Points, in no order, along strands that fork and pass close to each other.
Points whose rows are less than 58.4 apart are linked; no others are. Some points are linked to none.
melip: [-21 -12   8  -7  -4 -10  22  19  16  12   2 -40 -28  13 -13  10   0 -27
   9  -7]
Nagak: [ 21  10  15  -2  -8   5 -15  31 -24  24 -17  30  -5 -20  -6   1  20 -16
  36   0]
Nusuv: [-25  16 -13  19 -19  -2 -12  -5  15  17   6   2 -40   9  22 -24   8 -24
  26 -12]
vek: [ 11  -2 -11 -14   6   1  15  20   8  -3 -12  -9  31  18 -11  -3  12  39
 -20  14]
Fud: [  6  -3 -11  21  16   9  -5  -2  18 -22  18 -31  15  -7  27  -9   6  17
 -20 -11]
Ren: [ 29  -6   7 -11  19  13 -20  15  22   4 -35   4   2  11  10  -5   3   4
   8  -8]
tobi: [-27  -8  -4 -13  -5 -26  30  -3  -8  -8  12   5   9 -15 -20  15 -16 -37
  -7  17]
rosub: [ 20  14   7   7 -11   5 -24  22 -10  12 -17  47   5 -30  -5   2   6  -3
   6   7]
peman: [  3 -12  27  17   3 -27  -1  10 -11   3   0 -30   1 -17 -15  14 -14 -14
  -4   0]
gevef: [-17 -26 -19  -2   3 -12   0 -19  17   7  15  18 -25  17  -3  19   1  -3
   6  -1]
Sep: [ 13   0  -7 -16  -4   4  13 -21  -4  -6  21  -4 -10  17   1   9  -1  41
  -1 -16]
silu: [-17   7 -12   7  17  -9  -6  12 -18  17  -5  37 -12  -5  -7 -12  16 -18
  24  19]
tered: [-13 -20  -5   9  27  -5  -8   4   1  27   9 -27  11  33 -10  12  10  -9
   4  19]
nemup: [ -7  -1  11  -4  23   3  16 -15  -2  20   4 -18 -27  32  -4 -23  14  -4
  12   2]
fipun: [ 18  -1  24   4  -1  -5  -8  16  -4  -8 -24 -14  19 -19  -1   5  -9  -3
  -8   4]
dabe: [  6  25   0  -3  11  -6  15  18 -39  11   2  -5  11  -4 -24  -4   5  33
   1  14]
Ribo: [-28 -41   1   5  -9 -16   9  11   9 -12 -20   3  -1  10 -10  -2  21  -4
   0  15]
Bise: [  8 -39   5 -23  12  10  -6 -18   8 -11   8 -22  23  28  11  13   4  -9
  16  -5]
Vuzir: [-12   2  -3  27  -7 -17 -28 -32 -22  33  12   2   3   9   1  -9  -5 -16
   6  21]
bol: [-15   3  -4   2  27   2   5 -30  19   9  13   0 -13  38   6 -36   7 -23
   6  14]
vila: [ -1 -30  27  19  -5 -15   0   7  -3   9 -31  -2 -12   2  -9  -5  16   1
  -4   9]
duzun: [ -5  13 -18 -10 -47  12  -9   0   5   1  -8  -3 -17 -10  26  20 -12   2
   3 -22]
fus: [ 18  15  13   6  20 -12   8  13  -2   5 -14   9 -13 -20   4 -25   5  -9
   8  -1]
debe: [ -9   3  30   9  11  28  -6  -5   0 -19   1  -3 -11  -5  21 -13  -8 -37
   5   8]
nuf: [ 22  10   5  27 -24   8 -30 -21   2   9 -18  23   3 -26  17 -16   5  17
 -28 -18]
pino: [  7   5 -19 -21  31 -17  -4 -14 -11   8  20  -1   9   6   0  13 -16 -22
  22   2]
mefug: [ 29  -4   2 -22  14  -6   7  -2  17 -15   4  21 -10   6 -29  15 -12  32
   0 -23]
Rosi: [-37  14  -8   1 -21  -7   1 -37 -22   0  26  16  -2   8  -1 -12  -8 -22
   9  20]
Ditiz: [-20 -16   4  -5 -15  11  17  19  12 -13  12 -27  -9   0   3  24   1  -6
   1  -7]
sinom: [ 16  30   1   0  10  -4  -6   9 -33 -14  11  -2  30 -19 -18   0 -15  29
  -5   7]
Siru: [ 33  36  -5  -1 -22  -5 -11  -4 -14  19   4  57  -3 -29  -3  -9  -1   5
   2  -3]
vufe: [-10 -15 -18   6  16  -8   2 -30  22  24  11   3  -8  32   5  -2   4  -6
 -11  20]
kom: [ 12   8  -4   4 -35  19 -20   2  21  21 -21  15  -8   5  -2  21  -5  28
 -24 -15]
res: [ -4 -12 -21  -8  -3  -4 -14  16 -16 -13  16 -27  28   2   8  26   1   6
  29  -7]
fiva: [ 47  20  11  10  -9  10 -25   4   7   9  -7  53  -4  -8 -19 -22   6  29
  -2 -26]
Vimo: [ 17  13   5   2  14  26 -30   7  -4 -34  -6  12  23 -24  16   0 -10  11
  -4  -5]
delev: [  3   3  -2 -17   3 -21  29  34  -7 -22 -20 -19  27 -25 -17   0  -2  -6
  -2  -4]
poti: [ 18  27 -11   5 -13  21 -25  17  29  12  -5  26  -9  -1 -15  10 -23  24
 -20 -29]
Lumo: [-13 -25  -5  19 -34   5  -2 -10   9 -10   4 -25   5   2  13  11   7  17
 -25  -7]
Kitoz: [-13  10   9  10 -19   3   6  -2  18  12   5   0 -46 -12  15  -2  -7 -27
   8 -15]
noku: [ 23  22  -7   8   0  12 -42  27   6 -27  -5  -8  21 -21   4  -2 -17  16
   1 -30]
guga: [ 15   2   8  27   0  15 -21 -28  10   9   1   5 -15 -11  22  -1  -2  16
 -23 -14]
sifim: [-24  -9 -15   3  -7  29   2 -18   3  -7  20 -11  24  19  28   3   7  -1
 -18  22]
golez: [  4  30  -5   9   7  -5  -6  -9  -8  41   8  15 -10 -16   4   5 -18 -21
 -10  19]
Fasoz: [ 46  22  14   1   5  -1  -5  -9  -7  15  -9  43   0 -13  -4 -27   9  14
   1   2]
Sedep: [-16  -8   4   6 -37  30   0   3  -5 -11 -13  12 -18   0   8  14  17  33
  -8  -7]
mab: [-24   3  12  23 -13  -5  13 -18   9   1  19  -9 -35  -1  -7  -4  -8 -13
 -16   0]
gol: [ 17   8   7 -28   9  -3  35   9   0 -21   7 -20  15 -11 -10   8 -15   0
  -5  -6]
zake: [-33 -10   2  14  -2  23  -9 -16   0  -8  11  11  -7  15   5   5   6  -8
 -12  24]
Kude: [-11  -5  26  38   0  -5 -13 -10 -17  -2  15 -26  -1 -13  -4   1 -10 -10
 -12  11]
Namil: [ -9   0 -18 -16 -29  -9   9  15   7  -2 -10  12 -19 -10   2  18  -5   3
  13 -15]
Vok: [ 15  -1   9 -13  17  17  19  15  23 -27  13   7  -1  -7 -22  24  -8  25
 -21  -9]
kun: [ -6  -2 -18 -11  -7  17 -16   1 -19 -18  14  -2  30   5  11  23  -1  23
   2  10]
voni: [  9  -1   2 -18  -7   8  12  46  11 -32 -13 -28  38 -10  -8   6  -5  10
  -8  -8]
dav: [-16 -46   6 -18  -9 -11   7  11   7 -10 -18   1  11   8 -13  26   2 -21
   4   7]
naso: [-34   7  -8  20  -5 -14 -19  -3   9  -9   5   8 -27  10  -3 -37  15 -25
  30  -3]
Gavat: [ 17   3  13 -27   6 -24  25 -16 -28  15  -4 -17   3  -1 -18  -3 -13 -17
  17 -11]
roram: [  7  -1  25  32  -8  -3 -29 -22 -27  15   5  -9   0 -11  14  -9  -8 -17
   8   1]
refi: [  7   3  15 -12   9  24  -8  -2 -13 -26  -8  11   6 -10  28  -9  -5 -13
  12   4]
ravoz: [-28 -11  -3  -9 -29 -34  36   9 -13 -16  -1 -12  -2 -12 -16  -2   0 -21
   5  -2]
zikoz: [ 13   0  15 -17  10   6  11  -3  -2  29 -16  -2 -31  21   5 -13  10  -8
  29 -11]
fofa: [  0  -6  -8  10 -15  -6   5 -25  11  -1  20 -18   6  -7  15  13 -13   4
 -29  -2]
bukun: [ 25  13  26 -21   8 -10  36 -10 -16  16 -27  -4   4  -4  -9 -26   1 -10
  -4   3]
Kif: [  6 -15 -16 -13  19  -8   6  29  34   1 -14 -15  -5  10   3  10  11   5
   2  -7]
dad: [ -9 -19  19   2  11 -12  18 -20   2   1   2 -22  18  15  -3 -16   1 -21
 -20  26]
panov: [ -2  14 -21 -17  23   0   8   4  -4   2  26   3  -1  -5  -3  21 -12   2
   4   6]
reg: [-28   7   1  10   2 -13  -5   3 -16  12  -5  17 -20  10 -21 -32  25 -28
  38   5]
fekuz: [ -1 -33  30  12  -6  -8   7 -21  -1 -11  -9 -10   1   6   1  -9   2  -4
 -14   7]
vamo: [-13  -3  -4 -15   5 -19  32  21 -12  -6 -20   2  -4 -14 -16  -2   9 -21
  15  -3]
Ginud: [ 41  -2  16 -17  19   3 -15  -3   3  26 -30  10  -6  14   9 -16   6  -8
  28 -13]
fino: [  1   5  25 -15  12   7  32 -11 -12   9 -12 -31   8  16   4 -26   0 -19
 -10  18]
Dako: [ -8   5 -14  -3  36 -15 -14 -14 -14  17   7  17   1  11  -1 -11   1 -30
  30  13]
zagev: [ -7   3   8   9  15 -14  11 -35  -2   6  31 -10 -21   7  -5  -4 -14 -11
   0   0]
doba: [-25 -10  -6   2   4  -6  -2  15  -6  30   1 -26 -18  26 -13  15   9  -9
  22   5]
nimom: [ 22 -19  14 -11  28  -5   9 -12  14 -16  -6  24 -22   6  -7   0   4  13
   4 -10]
giv: [ -5  18  13  21  28   8  -3  -1  -8   1   6  11 -15 -14  11 -21   1 -19
   1  18]
Vofo: [ 27   5 -23  -8  -1   5 -27   6  17 -25  -4  -8  29   3  10   1 -11  23
  -2 -24]
pes: [ 19  17  17  -9   2  23  -9  36   8 -14 -26 -13  29  -7  -7   4 -16  10
 -19   3]
zap: [-10  -7 -13   3  24  -8   0  13  18 -10   2 -17  -4   6  15 -11   8 -16
  13  -1]
nonu: [-10 -16  -5  13 -27  25 -26   5  -4 -13  -3  -5   8  -2   3  31   7  38
 -21 -14]
dep: [ 20   0  20 -17  22   0  25   6   3 -29   0  -7 -10  -6   0 -11   2   9
   8 -19]
nif: [ 10 -20  -2 -17  -1   8 -15  10   5  -7  -2 -28  30   8  11  27 -11 -10
   9  -1]
Sibop: [  6 -18  -2  26  -7  17 -38 -28  -4  -6   1   3  10  -6  13  14   4  35
 -28 -19]
teku: [-15  -8  -9  20  -2  20  -8   3   2   2   2 -25  29  15  22   0  16  24
 -28  25]
topus: [-24  -1 -29 -30 -31   2  37  12  14  -8   1   3  -5   0   9  16  -1  -6
  -5   1]
Tiv: [ -6  12   5 -12 -51  29   3   0  -9 -18  -7  11  -8 -16   7  19 -10  16
  -8 -17]
Gemi: [ -4  -7   8   5 -14  -9  -3  27   4  12 -25  16 -20 -12  -9  10  11  -2
  11  -3]
debo: [-17 -28  -2  17   4   3   3   3  10   4  21 -38  24  24   1   7  19   8
  -8  18]
Pegem: [ 32  23  -2  17   4  10 -35  30  21  21  -9  32   0   7 -33 -14  -8  31
  -5 -23]
Nomas: [-33   9 -19  15 -31  11   0  -8   2 -15  13   8  -4 -26  24  12 -10 -13
 -27   6]
vov: [-43  12   7  16 -11   4 -12 -35   2  -6  23  13  -9  20 -17 -15   2 -26
  -7  27]
pulo: [  7  -6  -2   0  13 -20  16 -24 -16   7  22   1 -13   9 -13   3   0  22
   2   1]
nadu: [ -3   5  -2  -2  17  -9  28  14 -15  12 -12 -12   5  12 -16 -18  22  32
 -12  18]
godop: [  8 -37  -9  -9  14 -12  -3 -20  21  -6  16 -10  -8  19   8  18  -1   0
  13 -19]
bep: [ -1   6 -11 -14  -3  -6  -3  -2  -8  28 -14   2   8  11   7   8  -4  -8
   8  15]
Bik: [  4  -5  -6  -7  11   9  21   3  17 -20   4  13   9   1  -4   7   7  29
 -33  15]
fofum: [-25   3 -20   4  26 -12   9   6  -1 -12  27   2 -10   1  -4  -2   5  -8
  16   8]
gepu: [ 12  19 -21 -18   8  19 -13   9   4  -8   6   9  15   5   2  18 -11  23
   0  -2]
lavud: [-30 -13 -18  -8 -36   9  30   3  20 -16  30 -18  10  -4  16  18  -1 -12
  -6  -3]
Dela: [ 20  18  -4  12  12 -19  12  -6 -12 -17  13 -15  17 -18   0 -19  -3  31
 -13   1]
Vimu: [ 34  24  -7 -28  19 -14   4  21   2 -13 -27  25  20 -22  -6 -25 -11  -9
  15 -15]
fumin: [  4  11  -4 -13  26 -15  25  16  -5  11 -25  11 -20  -8  -5 -24  15 -29
  30  -9]
Zate: [  9  17 -13   7 -53  14 -17 -12  -2  18 -14  35  -5 -15  11   0   3  27
 -19 -19]
Nobuk: [-21  11 -11  14  -3 -14 -12 -21 -34   9  20   7  19  -9   5  -1 -16 -16
   1  28]

A fork is a point with three links, a tip a point with one. Leave the first point through the second and follow the links. Name the first fork or tip that comes.
Ren / Ginud => gepu
doba / tered => delev
Nagak / rosub => nonu
zagev / mab => panov
Dako / silu => Sep

A fork is a point with three links. Follow the links from the first point to the second and name the forks in between, in order.
pulo / Ginud => panov gepu
Ren / Vimo => gepu
poti / tered => nonu Namil
Dela / ravoz => delev vamo
